A landscape with many peaks, sampled at points; each row gives a point and its height.
From any point a climber steps to the highest of the 2 points nearest to it. It stops when none of these is higher. Distance is the straight distance between rows; heights are no part of it.
Kemo height 26.6: 23,-84,46,-8,-20,-35,21,-9,-35,-36,-20,-28,-6,-9,-57,-8,-33,6,37,-14,34
vev height 18.2: 34,-30,4,-50,57,16,56,-3,1,36,43,40,12,-7,7,0,15,33,-18,-53,1
lur height 6.1: -29,7,-53,3,0,15,2,2,61,-3,11,-32,30,-6,-6,-52,-16,-54,-27,-4,-39
zape height 38.5: 1,51,-24,75,-16,12,54,-58,51,-16,6,-9,-20,-30,-36,-52,-2,21,-13,-7,-36
kiz height 41.8: -4,15,18,-3,-48,-14,-16,-49,3,3,-8,-17,-36,30,8,24,21,7,2,27,-23
gukop height 15.3: 35,8,-59,-16,48,-13,-42,59,-65,-70,26,-35,20,-15,-45,10,18,-47,11,-33,41
dev height 16.6: 47,-8,0,-41,46,23,-10,23,-24,-14,95,24,35,-18,4,1,6,15,-47,-30,20
tusa height 41.4: -32,-8,52,4,-21,-37,21,-42,0,-2,-11,51,-20,21,19,-2,38,21,-49,-6,4
nabon height 17.5: -26,5,29,-32,32,-12,49,-24,-8,41,14,48,2,3,14,8,36,50,-13,-24,-7
pozo height 20.2: 26,7,19,-8,18,14,-66,17,-77,-23,-10,5,-3,-1,0,0,48,-15,-26,50,67
sazu height 16.8: -48,28,4,-12,16,-7,59,-33,37,60,16,35,-26,-2,-34,-18,3,49,-5,-50,-4
Bis height 49.3: -20,3,44,30,14,-59,37,-11,13,0,-11,75,-22,17,-32,-2,82,54,0,-56,21
pati height 38.0: 16,-12,24,-23,-25,-12,-72,-5,-48,-9,24,-7,8,14,16,35,43,-8,-26,41,14
Nifu height 47.5: -8,-3,-13,-40,14,-15,-12,17,-34,12,-78,-50,-2,28,-24,-11,-7,-26,30,4,44
Pini height 37.0: -35,-18,30,-57,28,-1,-5,-2,-60,15,-2,19,26,-29,15,27,49,-5,-68,35,22
goven height 43.4: 8,-21,16,-33,-40,-33,-35,-31,-4,11,-32,-35,-47,44,4,30,13,-20,29,29,-2
vik height 34.8: -5,-3,-26,-8,8,-27,-21,28,-28,-53,-23,-14,47,26,8,34,47,-18,-41,-23,-15
Difi height 47.6: -11,6,19,-37,63,-38,57,34,22,43,-30,58,-25,-1,37,7,29,-23,7,-52,18
gesi height 11.4: -37,25,10,65,-50,40,-24,-20,34,24,14,12,5,10,17,15,-44,48,7,22,-38
Fof height 27.0: 20,-4,-3,-26,6,21,-11,-19,-33,-9,-18,-40,16,24,24,11,40,7,8,36,12
kozof height 33.8: 51,-3,10,31,-52,-28,-15,-17,-22,-23,19,-24,-10,36,-10,68,14,11,52,-14,-25
befug height 40.3: -18,3,26,-6,-25,-24,3,-29,-19,-14,-29,22,2,39,31,21,53,0,-62,14,-15
punu height 47.2: -11,12,-6,-18,1,57,-57,30,8,59,32,13,41,-25,12,-21,-83,18,-12,18,22
tola height 13.5: 20,-1,24,-40,41,-12,18,26,2,63,41,58,10,-4,22,13,3,10,22,-37,42
Boti height 29.5: 60,-16,-31,-34,41,-9,17,17,-25,3,-16,-35,-20,-41,-54,-6,-70,-58,37,-27,26
forud height 17.2: -41,19,25,6,7,-16,40,-30,8,56,22,60,-19,-11,-30,19,44,60,5,-27,9
ruso height 33.0: 54,-11,25,26,-59,-35,-16,-27,8,-12,2,-9,-47,42,-12,53,-32,8,73,-6,-37
vok height 32.9: -77,29,8,8,-13,11,59,-37,23,2,-46,39,-30,17,25,-17,7,41,-36,-8,-4
kov height 15.2: 26,26,18,27,-13,5,37,-36,5,37,50,44,29,-15,-15,-12,-21,28,-6,-40,2
vun height 34.1: 13,-14,-31,-29,-1,-52,8,26,-48,-36,-15,-39,21,-2,-34,41,13,-53,21,-48,17
zup height 15.5: -22,5,-22,46,3,39,27,-7,64,10,55,12,10,-20,-12,-43,-20,47,5,-8,-50
tesif height 8.1: 10,-16,-56,9,28,-8,26,50,50,-17,-34,-41,10,-32,-15,-45,-38,-66,19,-10,-32
vosun height 47.1: -45,28,-13,-25,-25,14,12,-8,3,-20,-86,-13,-4,33,30,0,-3,-22,-12,8,8
keded height 42.7: -8,-28,86,12,-12,-47,-4,8,-6,34,36,69,-16,-14,37,6,24,0,-2,2,50
Nozo height 25.8: 36,-61,11,-5,4,-14,-6,15,-60,-16,-19,-34,-6,2,-55,4,-11,6,58,-15,57
Bet height 44.1: -45,29,16,-25,-43,12,23,7,-3,-14,-85,42,20,6,46,-21,-14,-9,-45,-2,6
Soko height 50.2: -11,21,-20,-38,-5,-1,-9,17,-45,-19,-82,-33,13,23,6,19,14,-32,-9,-10,16
tirut height 29.3: -19,-4,74,-1,-18,4,-10,-31,37,12,-4,32,-95,2,29,-20,-4,23,-29,76,-47
pev height 9.6: -18,-12,-25,47,-30,-40,51,-11,35,-45,-56,-27,-40,-6,-15,-17,-23,-25,47,-31,-21
pak height 45.9: 51,49,-2,57,-44,8,13,-39,-17,4,41,0,34,-11,6,1,-33,-19,20,0,-1
Damoz height 42.6: -11,-3,55,13,-39,-14,14,-41,17,32,15,38,-6,12,9,-29,7,23,-22,3,25
Gedi height 22.2: 35,28,-23,-37,6,26,-39,-4,-46,21,8,-32,20,-12,-14,11,-10,-11,21,20,33
nibe height 23.5: 47,37,-32,-10,30,33,-51,18,-49,14,-5,-48,-2,-18,-24,-21,-42,-29,43,7,62
lum height 47.0: 14,26,37,22,-61,17,-71,-5,-11,8,24,10,16,10,30,11,-60,-11,-9,27,44
Bato height 38.3: 6,35,-34,4,-4,25,39,-38,13,11,13,-29,4,1,7,-14,-7,14,26,7,-27
mifu height 13.0: -66,-5,-21,34,-21,32,8,-9,66,-36,-34,-6,-19,30,28,-43,23,13,-30,24,-26
pake height 24.0: -58,-10,-28,-3,6,30,-38,16,37,14,-13,-44,13,-7,6,-33,6,1,4,64,-7
pidat height 6.8: 7,15,-15,2,-61,-19,-30,-19,-9,20,15,-45,4,1,-5,12,-29,-35,36,3,14
mip height 11.0: -62,0,11,33,-29,34,-18,-20,43,34,18,21,-14,-1,35,-4,-14,65,14,53,-25
las height 41.5: 24,18,16,22,-36,17,-18,-33,-37,-1,42,11,45,16,24,47,7,39,14,17,1
Karat height 11.7: -62,-7,-22,12,-28,-6,-16,6,54,-36,-69,-29,-37,35,25,-25,2,-22,4,32,-34
Gomus height 20.0: 66,-12,43,-22,-30,-8,-67,10,-35,-6,5,-6,-34,40,21,60,0,0,25,37,-11
dedum height 21.4: -37,11,-39,-3,54,-8,-74,45,-42,-61,-5,-20,22,-15,15,-8,28,-8,-76,7,25
nosun height 13.4: -5,7,24,2,18,23,26,-6,22,69,31,50,6,-11,16,-2,-29,69,38,-17,20
bib height 38.6: -29,13,8,-52,47,5,-28,33,-70,-16,-24,25,35,-21,2,15,48,-26,-76,18,28
gol height 29.8: 52,42,-19,5,-23,27,-11,17,-36,-9,37,-25,22,-25,5,41,-61,-32,42,-10,32
fimom height 40.4: -50,1,11,-36,27,1,-8,50,-38,-20,-41,40,40,-12,32,27,36,1,-68,2,-8
geti height 21.9: -45,-46,31,26,31,-58,-33,42,-3,17,45,38,15,-41,19,21,43,34,-30,-4,3
Lesib height 31.4: 86,34,-28,-21,-3,42,9,2,-23,-8,61,-3,17,-37,-8,20,-53,-25,6,-6,15
Vos height 14.4: 54,24,-53,-42,58,9,-21,33,-58,-40,-6,-29,4,4,-54,1,-2,-60,3,-29,51
fadu height 34.7: -2,-10,-43,24,-2,12,-24,45,30,2,12,-56,24,-27,-30,-11,-55,-41,61,6,-18
sasi height 13.9: -6,53,-25,72,-50,17,10,-21,32,23,29,1,24,-22,-14,15,-78,12,24,1,-40
Kos height 12.9: -36,9,38,54,-4,9,20,7,50,61,10,64,-25,-6,8,4,-19,75,56,-3,15
far height 34.2: -5,-13,-21,13,-13,-47,-30,0,-12,-65,-21,-35,15,46,26,35,60,-5,-31,-25,-48
Bot height 29.4: 63,-11,-21,4,10,1,10,10,-46,-29,12,-42,30,3,3,20,31,-6,50,-8,28
Dipo height 16.7: 73,-6,-12,5,5,2,-11,41,-55,-24,19,-15,4,-21,-40,23,-59,-19,76,-10,69
mifa height 36.4: 17,11,-33,-21,13,-10,-46,29,-42,-52,10,-39,36,13,-1,10,45,-42,-34,-14,26
zor height 50.9: 9,-12,4,-42,45,31,33,-5,41,46,19,14,-5,-24,15,-44,-41,24,-19,-25,-5
Dogok height 31.2: 80,-14,-52,-15,33,17,-3,31,6,15,5,-45,-23,-59,-34,-3,-82,-41,45,1,-14
bulen height 20.9: 47,21,-18,-56,35,36,9,-1,-38,9,24,-13,27,-5,-1,9,0,-2,-11,4,5
Pur height 27.8: -16,-15,45,3,-35,11,-49,-38,40,24,-11,10,-48,1,35,-13,-4,19,-14,73,-15
Tul height 43.9: -26,1,-22,-10,15,54,-37,41,33,38,43,13,57,-10,2,-22,-44,2,-2,27,-26
kobim height 49.9: -37,5,21,21,34,-31,71,4,7,-10,-43,82,-16,20,-3,6,59,46,-13,-59,7
Doto height 12.1: -18,20,58,49,-47,19,-23,-48,29,31,3,43,-34,17,6,34,-25,73,1,30,-23
saf height 4.0: -86,-18,40,1,-19,-29,15,-12,40,52,-3,43,-40,-16,3,-19,3,11,-17,17,2
fifib height 29.2: -5,0,-4,75,-62,6,-41,-23,70,-9,24,-3,-35,23,-11,-28,-10,16,14,32,-50
lil height 39.5: 19,-70,23,23,-42,-25,-8,10,15,-12,-8,-34,-36,-1,-25,0,-61,-5,72,-1,8
Vufa height 46.8: -1,-8,-47,-22,23,59,-20,21,57,31,32,-20,27,-33,-9,-40,-45,-4,-24,7,-42
kisig height 33.1: 82,18,-30,-7,-1,17,31,-19,-7,-12,36,-22,20,-35,16,-29,-41,-40,4,-9,10
vulev height 22.4: -27,-17,34,40,26,-51,-7,10,2,26,49,46,19,-12,-8,33,68,65,-18,-15,-20
bab height 16.0: 63,-18,-28,-4,30,-21,-7,42,-57,-49,22,-20,15,-22,-57,13,-8,-40,48,-23,63
gipus height 32.8: 20,7,-40,-32,3,-26,30,62,-45,-50,-55,-25,30,12,-15,30,-15,-65,9,-47,9
puti height 40.1: 16,5,6,10,-5,14,-62,22,-46,-16,57,-8,57,6,28,57,18,34,-11,24,5
fel height 42.2: -56,15,32,-41,1,0,23,-9,-36,-7,-58,40,24,-1,30,5,22,2,-53,18,17
terul height 12.8: -22,-15,-14,30,-28,22,-34,8,46,-5,-9,-51,-30,14,17,7,-10,19,70,47,-19
mozag height 24.7: -24,-26,11,-16,15,-11,-23,-3,-41,-23,-9,-22,14,-5,33,40,77,18,-34,42,-21
kef height 22.1: -21,6,-39,-19,4,15,-28,6,8,27,-39,-64,-3,3,6,-27,-16,-7,25,41,12
Fuvab height 11.8: -59,2,-29,32,-19,48,-23,-10,43,15,9,-28,-23,8,10,15,3,40,26,63,-40
Vori height 28.1: -37,15,-32,79,-39,4,-2,-21,68,-15,27,-13,-7,6,-22,-39,-2,2,1,11,-44
bikam height 10.1: -32,-66,-4,17,-21,-36,25,16,29,-39,-65,-49,-34,10,-20,-27,-28,-26,49,-18,-4
nidel height 7.2: 15,3,-64,16,19,9,32,23,70,-24,16,-29,16,-31,-23,-32,-12,-64,2,8,-60
Forek height 3.5: -83,-3,32,32,-47,-9,-21,-40,67,33,19,30,-53,1,-8,-25,0,27,-30,31,-18
lam height 42.0: 26,-16,-24,39,-11,-16,46,-11,19,0,-4,-46,-16,-41,-12,15,-47,-12,91,7,-15
Mol height 7.6: -7,-3,-15,31,-73,-2,-53,0,35,14,7,-37,-2,6,2,-1,-50,-26,29,4,-22
dor height 38.4: -8,-4,31,-35,-12,-26,-31,-3,-29,-34,-59,8,-17,32,31,48,56,-26,-42,40,-24
Rovuz height 14.8: -59,-6,-17,36,15,29,14,8,76,8,42,33,14,3,1,-55,12,38,-11,23,-28
kerib height 8.9: -5,5,-43,12,0,-19,67,10,37,-34,-58,-35,-1,-18,-2,-20,-42,-55,33,-27,-23
Gela height 36.7: 27,-28,23,-27,-3,-51,-30,4,-11,-32,-39,-13,-39,60,12,41,57,-18,-7,11,-42
rofe height 25.7: -9,3,-12,-42,39,16,7,-1,-43,-9,-39,-10,23,10,27,26,61,15,-33,20,-3
niz height 14.7: 9,5,-46,50,10,58,16,23,58,-1,37,-8,33,-25,-1,-30,-28,4,28,25,-62
nuve height 38.1: -23,-86,2,24,-17,-27,-24,44,24,-8,-14,-41,-5,-29,-44,-23,-49,-20,61,11,7
lop height 39.6: 20,44,-30,60,-17,2,75,-60,22,-28,-11,-21,-19,-20,-18,-8,5,-8,12,-12,-30
zotu height 48.9: -18,-18,26,-55,79,-13,47,58,-15,30,-23,68,-2,-20,34,20,40,-4,-13,-21,24
buvor height 45.2: -14,33,5,-25,19,3,74,9,3,2,-28,82,19,12,2,-2,1,30,-49,-80,-22
nos height 8.5: -21,-4,-31,73,-67,10,-40,16,61,-8,30,-10,18,5,-21,15,-25,-29,31,16,-53
fabir height 34.0: -62,27,14,41,-25,-2,46,-55,36,14,-17,23,-59,9,-24,-37,22,63,-23,-15,4
bage height 17.6: 57,-2,7,-53,27,19,36,0,-1,21,72,33,18,-18,2,-6,-30,14,-23,-43,9
mefab height 22.9: -47,-37,59,-13,32,-22,14,4,-19,10,15,40,3,-26,22,32,74,30,-34,15,3
lunek height 43.5: -16,-17,62,21,5,-61,27,3,18,50,-13,71,-39,-6,26,10,50,-14,28,-19,42
lud height 22.5: -29,-32,80,12,11,-31,28,-24,-6,19,7,65,-45,-14,25,38,65,35,-13,23,0
meni height 9.4: -14,-47,-37,59,-7,-2,6,48,48,-34,21,-19,11,-13,-41,13,3,-34,74,10,-41
bise height 41.6: -13,-29,66,-16,-7,-13,-24,11,-29,19,41,50,14,-20,21,18,19,13,-27,21,61
Rof height 32.7: 42,-11,-62,2,29,29,-20,32,43,14,23,-37,6,-46,-25,-12,-61,-50,26,13,-47
mov height 48.5: -24,0,48,38,13,-37,16,-19,8,-18,-14,61,-29,31,-23,15,86,61,-51,-25,-22
bos height 40.0: -15,20,-16,17,-35,3,13,-48,22,5,-24,-41,-31,16,9,-9,3,4,26,9,-17
Tobi height 50.7: -56,7,33,8,1,-22,53,14,-9,-11,-39,77,15,12,24,8,47,35,-46,-35,-10
tuve height 51.0: -14,6,13,-5,-9,38,-10,-7,6,46,30,3,31,-13,25,-40,-38,29,13,25,16
Dek height 31.7: 50,22,-30,15,0,-8,62,-21,-13,-26,3,-21,21,-12,8,-13,-10,-53,7,-24,-10
Damem height 2.8: -69,1,-8,44,-38,6,-30,-28,72,-1,12,7,-69,27,-26,-23,16,29,-32,42,-46
defu height 35.4: 26,-9,1,6,-16,-39,-6,-32,-17,-37,-7,-24,-25,55,4,43,69,8,-1,-3,-53
leke height 35.2: 24,22,-22,10,-1,26,16,-11,12,-9,1,-36,29,-14,17,-58,-40,-33,-10,7,13
Feded height 36.3: 29,-32,-1,-17,-18,-34,-79,28,-44,-26,24,-30,1,35,-10,55,37,-27,4,8,17
luzu height 21.8: 50,22,-37,-24,34,54,-32,14,-5,21,-8,-48,2,-12,-9,-51,-43,-25,10,19,19
kiso height 34.6: 17,-11,-4,18,-24,-35,26,-38,-13,-33,-9,-36,-21,36,-18,58,40,-14,48,-31,-30
rerep height 18.1: -10,11,3,-30,33,2,53,-21,-17,-2,2,21,37,9,20,-3,37,27,-43,-23,-18
gunu height 33.2: 19,31,-42,-22,18,-6,14,34,-37,-58,-23,-4,54,12,3,21,3,-47,-42,-50,-10
Fegu height 46.2: 14,5,31,43,-25,-20,-6,-51,-7,-11,34,21,5,25,-7,20,55,57,-37,5,-31
pafe height 18.7: 56,-23,40,-12,-43,-9,-76,29,-37,-19,1,-13,-26,43,-21,44,-27,-12,44,14,48
rik height 54.3: -37,10,-11,-22,10,26,9,-7,40,39,4,-4,12,-8,23,-57,-25,13,-21,10,0
Pora height 17.9: 46,-12,-46,-38,63,38,-2,36,0,2,-63,-53,-27,-14,-31,-38,-46,-32,23,-16,2
gupoz height 31.8: -64,13,23,2,-31,3,33,-38,17,-21,-62,21,-58,18,49,2,22,16,-41,32,-19
fogaz height 21.5: 6,-20,-4,-5,32,-5,-66,36,-61,-56,-46,-16,-1,22,9,14,61,-19,-35,27,35
zutig height 30.4: 52,10,-29,8,7,-10,34,4,-32,-62,1,-42,36,11,15,0,23,-27,7,-15,3
tefe height 17.8: 15,42,0,-39,41,36,-39,3,-61,15,-11,14,3,-15,-13,-24,-2,-23,-35,20,74
forom height 15.0: 27,20,12,-50,10,47,-5,8,-35,39,53,27,33,-10,7,-1,-49,32,-7,5,42
vefe height 19.6: 68,-6,-33,-58,38,29,34,-3,-20,-16,17,-8,23,-10,-1,23,6,-18,-55,-28,-37
debe height 9.0: -14,-7,-47,75,-43,18,-10,16,48,-36,47,-4,19,10,-37,27,25,-33,64,26,-57
tarut height 51.8: -52,-16,21,-9,39,-51,40,44,-9,0,-12,61,22,-11,36,20,63,25,-38,-39,-11
Muke height 47.7: 60,11,12,39,-65,-12,-14,-34,-12,-13,39,-17,23,20,4,14,4,-18,-6,-8,-1
Meput height 16.4: 11,14,9,-70,37,42,-22,12,-23,34,20,16,11,-23,-10,-43,-29,0,-38,9,53
petup height 40.6: 15,11,-24,33,-14,30,-68,46,12,2,1,-43,13,-12,-12,-41,-58,-31,24,35,44
Latof height 18.8: 21,-16,-14,-53,60,10,31,15,-15,-5,21,29,32,-9,10,12,25,20,-65,-46,-29
rovuv height 44.0: -9,8,39,17,-54,5,-35,-40,22,27,32,23,3,10,17,-14,-33,12,-18,22,20
mus height 41.3: -11,-10,37,55,-37,-7,6,-24,44,40,40,42,-1,0,2,-50,-27,41,5,-30,22
dazuv height 12.6: -45,0,56,46,-29,0,1,-27,38,46,13,58,-54,1,1,2,0,76,13,19,6
butog height 36.0: -6,41,-5,30,-15,9,35,-75,-2,0,10,3,-12,10,-33,8,34,47,-1,-13,-33
fekiz height 47.3: 1,-7,31,28,-3,-42,-22,-42,0,-43,0,37,-22,38,2,25,74,38,-62,-1,-60
Sila height 16.2: -48,23,-9,29,12,17,31,-23,63,44,41,28,-20,-10,-45,-49,-15,55,6,-18,-20
Talev height 18.6: 27,17,-18,-65,66,32,-49,24,-60,1,32,19,16,-20,-25,-8,25,-15,-61,8,47
vope height 43.0: -36,-11,58,10,32,-52,46,14,-1,18,-46,61,-34,-14,18,28,67,-17,4,-29,19
Vobo height 4.5: -58,-8,54,-20,-29,-21,-4,-44,0,45,-10,30,-30,-19,21,10,9,3,-22,46,10
vetat height 40.8: 31,-34,12,20,-40,-26,23,-7,-13,-7,1,-46,2,-7,-10,15,-24,-15,84,-9,1
vopo height 30.6: -24,-11,54,-23,-17,8,9,-45,9,-3,-44,26,-74,6,37,10,26,8,-40,56,-27
rer height 38.2: 10,13,-4,-15,-6,-1,-17,-6,-31,-19,45,-6,39,22,-1,-1,22,-16,-42,-15,27
Votav height 35.1: 18,-38,-9,-15,-16,-54,-21,18,-32,-40,-9,-45,-5,38,-19,38,36,-32,18,-30,-2
Vone height 21.6: -43,-38,41,18,32,-72,4,38,0,30,24,54,-18,-34,12,50,74,-4,2,-21,0
Bupu height 6.0: 26,-14,-14,-5,-40,-30,-14,0,-4,-11,-9,-58,-2,1,-11,-5,-35,-63,36,-14,47
sufa height 13.8: -13,6,-43,57,-13,44,1,6,55,-8,13,-50,10,-5,5,-15,-27,4,65,33,-43
vodo height 22.0: 8,-25,81,9,-13,-11,-19,-26,-21,9,27,58,-30,-2,18,44,38,34,-21,38,-22
Piriz height 17.7: 43,-10,1,16,-16,5,-67,30,-58,-17,12,-29,-8,7,-41,23,-33,-19,63,4,76
lini height 45.5: -15,-26,-1,-21,-25,-34,-24,1,-7,-8,-79,-41,-28,38,-9,4,-3,-38,25,-1,25
beti height 51.1: -35,26,-13,-19,9,14,55,-18,39,7,-21,11,11,2,21,-47,-20,12,-32,-22,-23
rit height 10.7: -60,-57,-24,15,-27,-22,-6,23,60,-33,-45,-45,-39,28,-20,-19,0,-23,40,3,-31
gir height 30.0: 21,20,-18,23,21,-21,29,-14,-21,-18,50,6,53,-3,-20,2,27,5,-46,-42,-51
Vati height 23.7: -32,-20,15,-14,39,-16,-10,17,-24,-12,30,10,42,-10,31,17,51,32,-43,12,-17
nunar height 29.6: 37,-12,-23,13,8,-29,67,15,-28,-64,-38,-33,23,0,-10,16,14,-26,42,-37,4
bina height 14.0: -77,-23,-4,25,14,22,33,6,67,-3,-10,26,-9,9,30,-64,15,37,-31,11,-12
Lak height 44.2: 52,29,10,69,-60,-1,-8,-29,-2,-7,10,-7,17,13,14,53,-55,5,46,0,3
zonos height 49.8: 50,10,18,22,-66,-3,-52,-20,-17,-15,35,-6,-1,32,19,37,-30,-18,2,9,34
Zan height 15.1: -5,13,-45,-15,26,43,23,25,19,-21,-89,-37,-3,3,22,-35,-41,-13,15,-3,-18
Feri height 16.5: 37,7,-33,-45,49,37,27,21,-25,-12,-87,-51,3,10,-3,-16,-16,-18,24,-14,6
Peg height 45.4: 7,48,-25,-53,-2,23,47,-2,-20,-19,-60,9,28,17,16,13,-11,-7,-31,-30,-27
sisi height 28.3: 51,-17,15,-4,-8,-2,-34,6,-48,-12,-20,-44,4,26,7,14,20,-4,51,17,37
tezan height 40.2: 0,13,34,-33,-11,0,-35,7,-43,3,60,26,35,-1,13,0,13,11,-38,12,64
mese height 50.3: -32,-27,25,-42,89,-25,10,61,-22,10,8,48,23,-28,33,21,47,16,-46,-22,9
vulo height 35.0: -38,32,14,49,-39,19,13,-71,18,17,3,6,-57,21,-38,-12,11,81,-4,9,-22
berod height 19.9: -14,-1,-9,-36,63,17,-68,43,-53,-20,44,4,32,-16,5,2,38,14,-46,22,39
fip height 21.2: 32,-5,69,-14,-41,0,-50,-24,-21,13,12,26,-35,24,35,46,3,5,-16,55,-20
para height 2.1: -37,7,-1,20,-33,-8,-13,-50,59,-10,-18,-8,-88,35,6,-18,9,16,-4,42,-42
Lus height 30.8: 54,36,-19,23,-3,-5,65,-44,-14,-10,44,17,35,-24,-19,0,3,-21,-15,-29,-25
litu height 48.3: 9,29,-38,-36,11,23,58,-19,13,-2,-28,-13,13,-3,11,-27,-35,-27,-24,-26,-27
penu height 47.4: -7,-11,40,-71,66,0,23,29,-15,42,-8,59,8,-25,28,-12,4,-10,-33,-14,48
kem height 26.0: -50,-21,21,-1,-19,26,-35,-11,24,22,-25,-12,-9,-12,34,-36,4,0,-26,72,10
sot height 40.7: 41,30,-31,65,-28,-8,46,-39,25,-5,8,-27,-1,-41,-11,-18,-26,-12,58,13,-27
mem height 10.0: -32,-27,-58,32,-5,-9,19,25,52,-37,-10,-41,-10,3,-19,-22,5,-37,58,9,-40
zotov height 46.7: 14,51,-32,-64,9,23,5,37,-35,-21,-83,1,23,26,9,-1,-28,-38,-21,-16,3
Viv height 36.9: 17,34,-35,-9,12,7,56,-56,-16,-13,5,-24,12,6,-14,23,34,8,0,-22,-39
zedo height 48.0: 53,-16,-7,-52,27,59,7,-20,15,33,26,-3,-12,-26,-4,-28,-59,6,-40,-15,2
Fiset height 44.3: -37,-8,34,3,19,-37,52,-2,39,51,-14,52,-24,-8,20,-24,20,10,17,-21,37
tazug height 16.1: 9,-11,2,-21,41,-27,-7,35,-7,8,82,44,40,-5,-1,0,19,29,-39,-46,24
Sunis height 36.5: -10,-43,-26,4,15,-1,-15,63,27,2,-27,-49,7,-9,-51,-33,-38,-40,53,8,5
bozi height 24.9: 50,-13,-14,-18,40,10,-14,29,-67,14,-28,-47,1,1,-51,-15,-16,-13,60,-10,61
Sof height 5.9: -22,28,-8,-40,-32,-13,-7,-27,-14,19,2,-40,16,4,-1,-2,8,-30,3,12,11
gana height 14.6: 8,29,2,45,-25,26,15,-22,39,38,43,14,34,-27,-12,-12,-62,25,13,-15,-5
Lesi height 43.6: 7,17,2,9,-35,25,-82,6,-17,11,-8,-37,7,5,6,-13,-48,-17,23,41,52
Nabu height 5.2: -32,5,21,-39,-13,-2,-13,-27,-17,49,17,0,14,-6,23,-2,6,0,-31,33,24
pifib height 45.7: -44,-15,41,-42,39,-12,46,9,8,44,-20,42,-8,-20,35,-40,-3,4,-20,-10,39
pifur height 45.0: 38,-13,-27,-26,21,55,10,-13,52,31,19,-29,-2,-35,-6,-30,-72,-17,-32,-13,-49
kalep height 30.5: -12,-16,-3,53,-48,6,-56,3,77,-17,7,-19,-48,45,-13,14,-27,3,41,34,-75
duvim height 28.4: 18,-18,-19,-31,39,-23,23,30,-59,-17,-49,-22,-4,-19,-61,-13,-45,-47,35,-50,45
Bop height 45.3: 28,12,-59,-16,27,29,48,-11,34,8,-22,-50,-14,-25,-3,-18,-36,-32,21,-10,-47
defo height 32.0: 21,-5,10,28,-61,-19,-29,-28,55,-3,3,-21,-80,45,-9,11,-38,15,54,14,-58
Nur height 43.3: 38,-11,-41,-14,25,-8,50,7,8,3,-25,-46,-8,-46,-11,-13,-40,-32,73,-12,-15
gup height 46.4: -9,5,16,-48,52,-17,72,12,19,30,-33,65,-14,20,9,2,-6,5,-31,-83,-2
Finod height 27.5: -2,-59,8,-17,9,-39,53,13,-32,-23,-45,-12,2,-35,-55,-20,-50,-23,24,-23,38
Dum height 19.0: 24,31,-25,-23,46,19,-59,10,-81,-11,1,-5,-9,4,-30,-21,39,-28,-8,23,80
gebim height 19.7: 69,12,-37,-49,58,62,-20,2,-15,12,-47,-38,-26,1,-22,-42,-37,-32,-32,-7,12
guter height 23.1: -22,-19,5,7,32,-20,-58,33,-27,-55,-15,-22,16,9,39,8,44,5,-79,23,5
fediv height 37.7: 10,1,-23,27,-17,31,-34,19,38,0,36,-28,41,-22,11,-45,-40,-31,5,23,-1
nuta height 15.7: 14,3,19,4,-2,-29,21,0,-7,34,74,61,42,-1,-18,8,7,36,-7,-54,20
Vapi height 23.0: -37,-14,3,20,20,-28,-4,1,-5,-2,38,22,31,7,8,8,69,55,-50,-26,-45
sonu height 42.9: 24,36,32,51,-55,23,-1,-44,-6,7,26,15,12,17,10,46,-30,47,7,-9,-15
lok height 13.2: 34,44,-44,-50,68,20,-43,40,-75,-35,-33,6,-2,14,-34,-5,16,-46,-42,-22,34
Nedu height 14.1: 5,9,39,-21,17,22,2,22,-12,59,47,59,25,-18,25,11,-49,33,19,-14,44

Call two points neighbours if one is among the 2 nearest of the other. Go from one point of each pair to the other, from neighbour to neighbour, staying as high as possible. Name the lowest point that can't be avoided.
rik, Soko | Peg
Vufa, tarut | butog
zonos, rik | far
rik, Vufa | pifur

Where does a climber stop that starts at each point below?
pake | Soko
Vori | zonos
gunu | tarut
gesi | guter
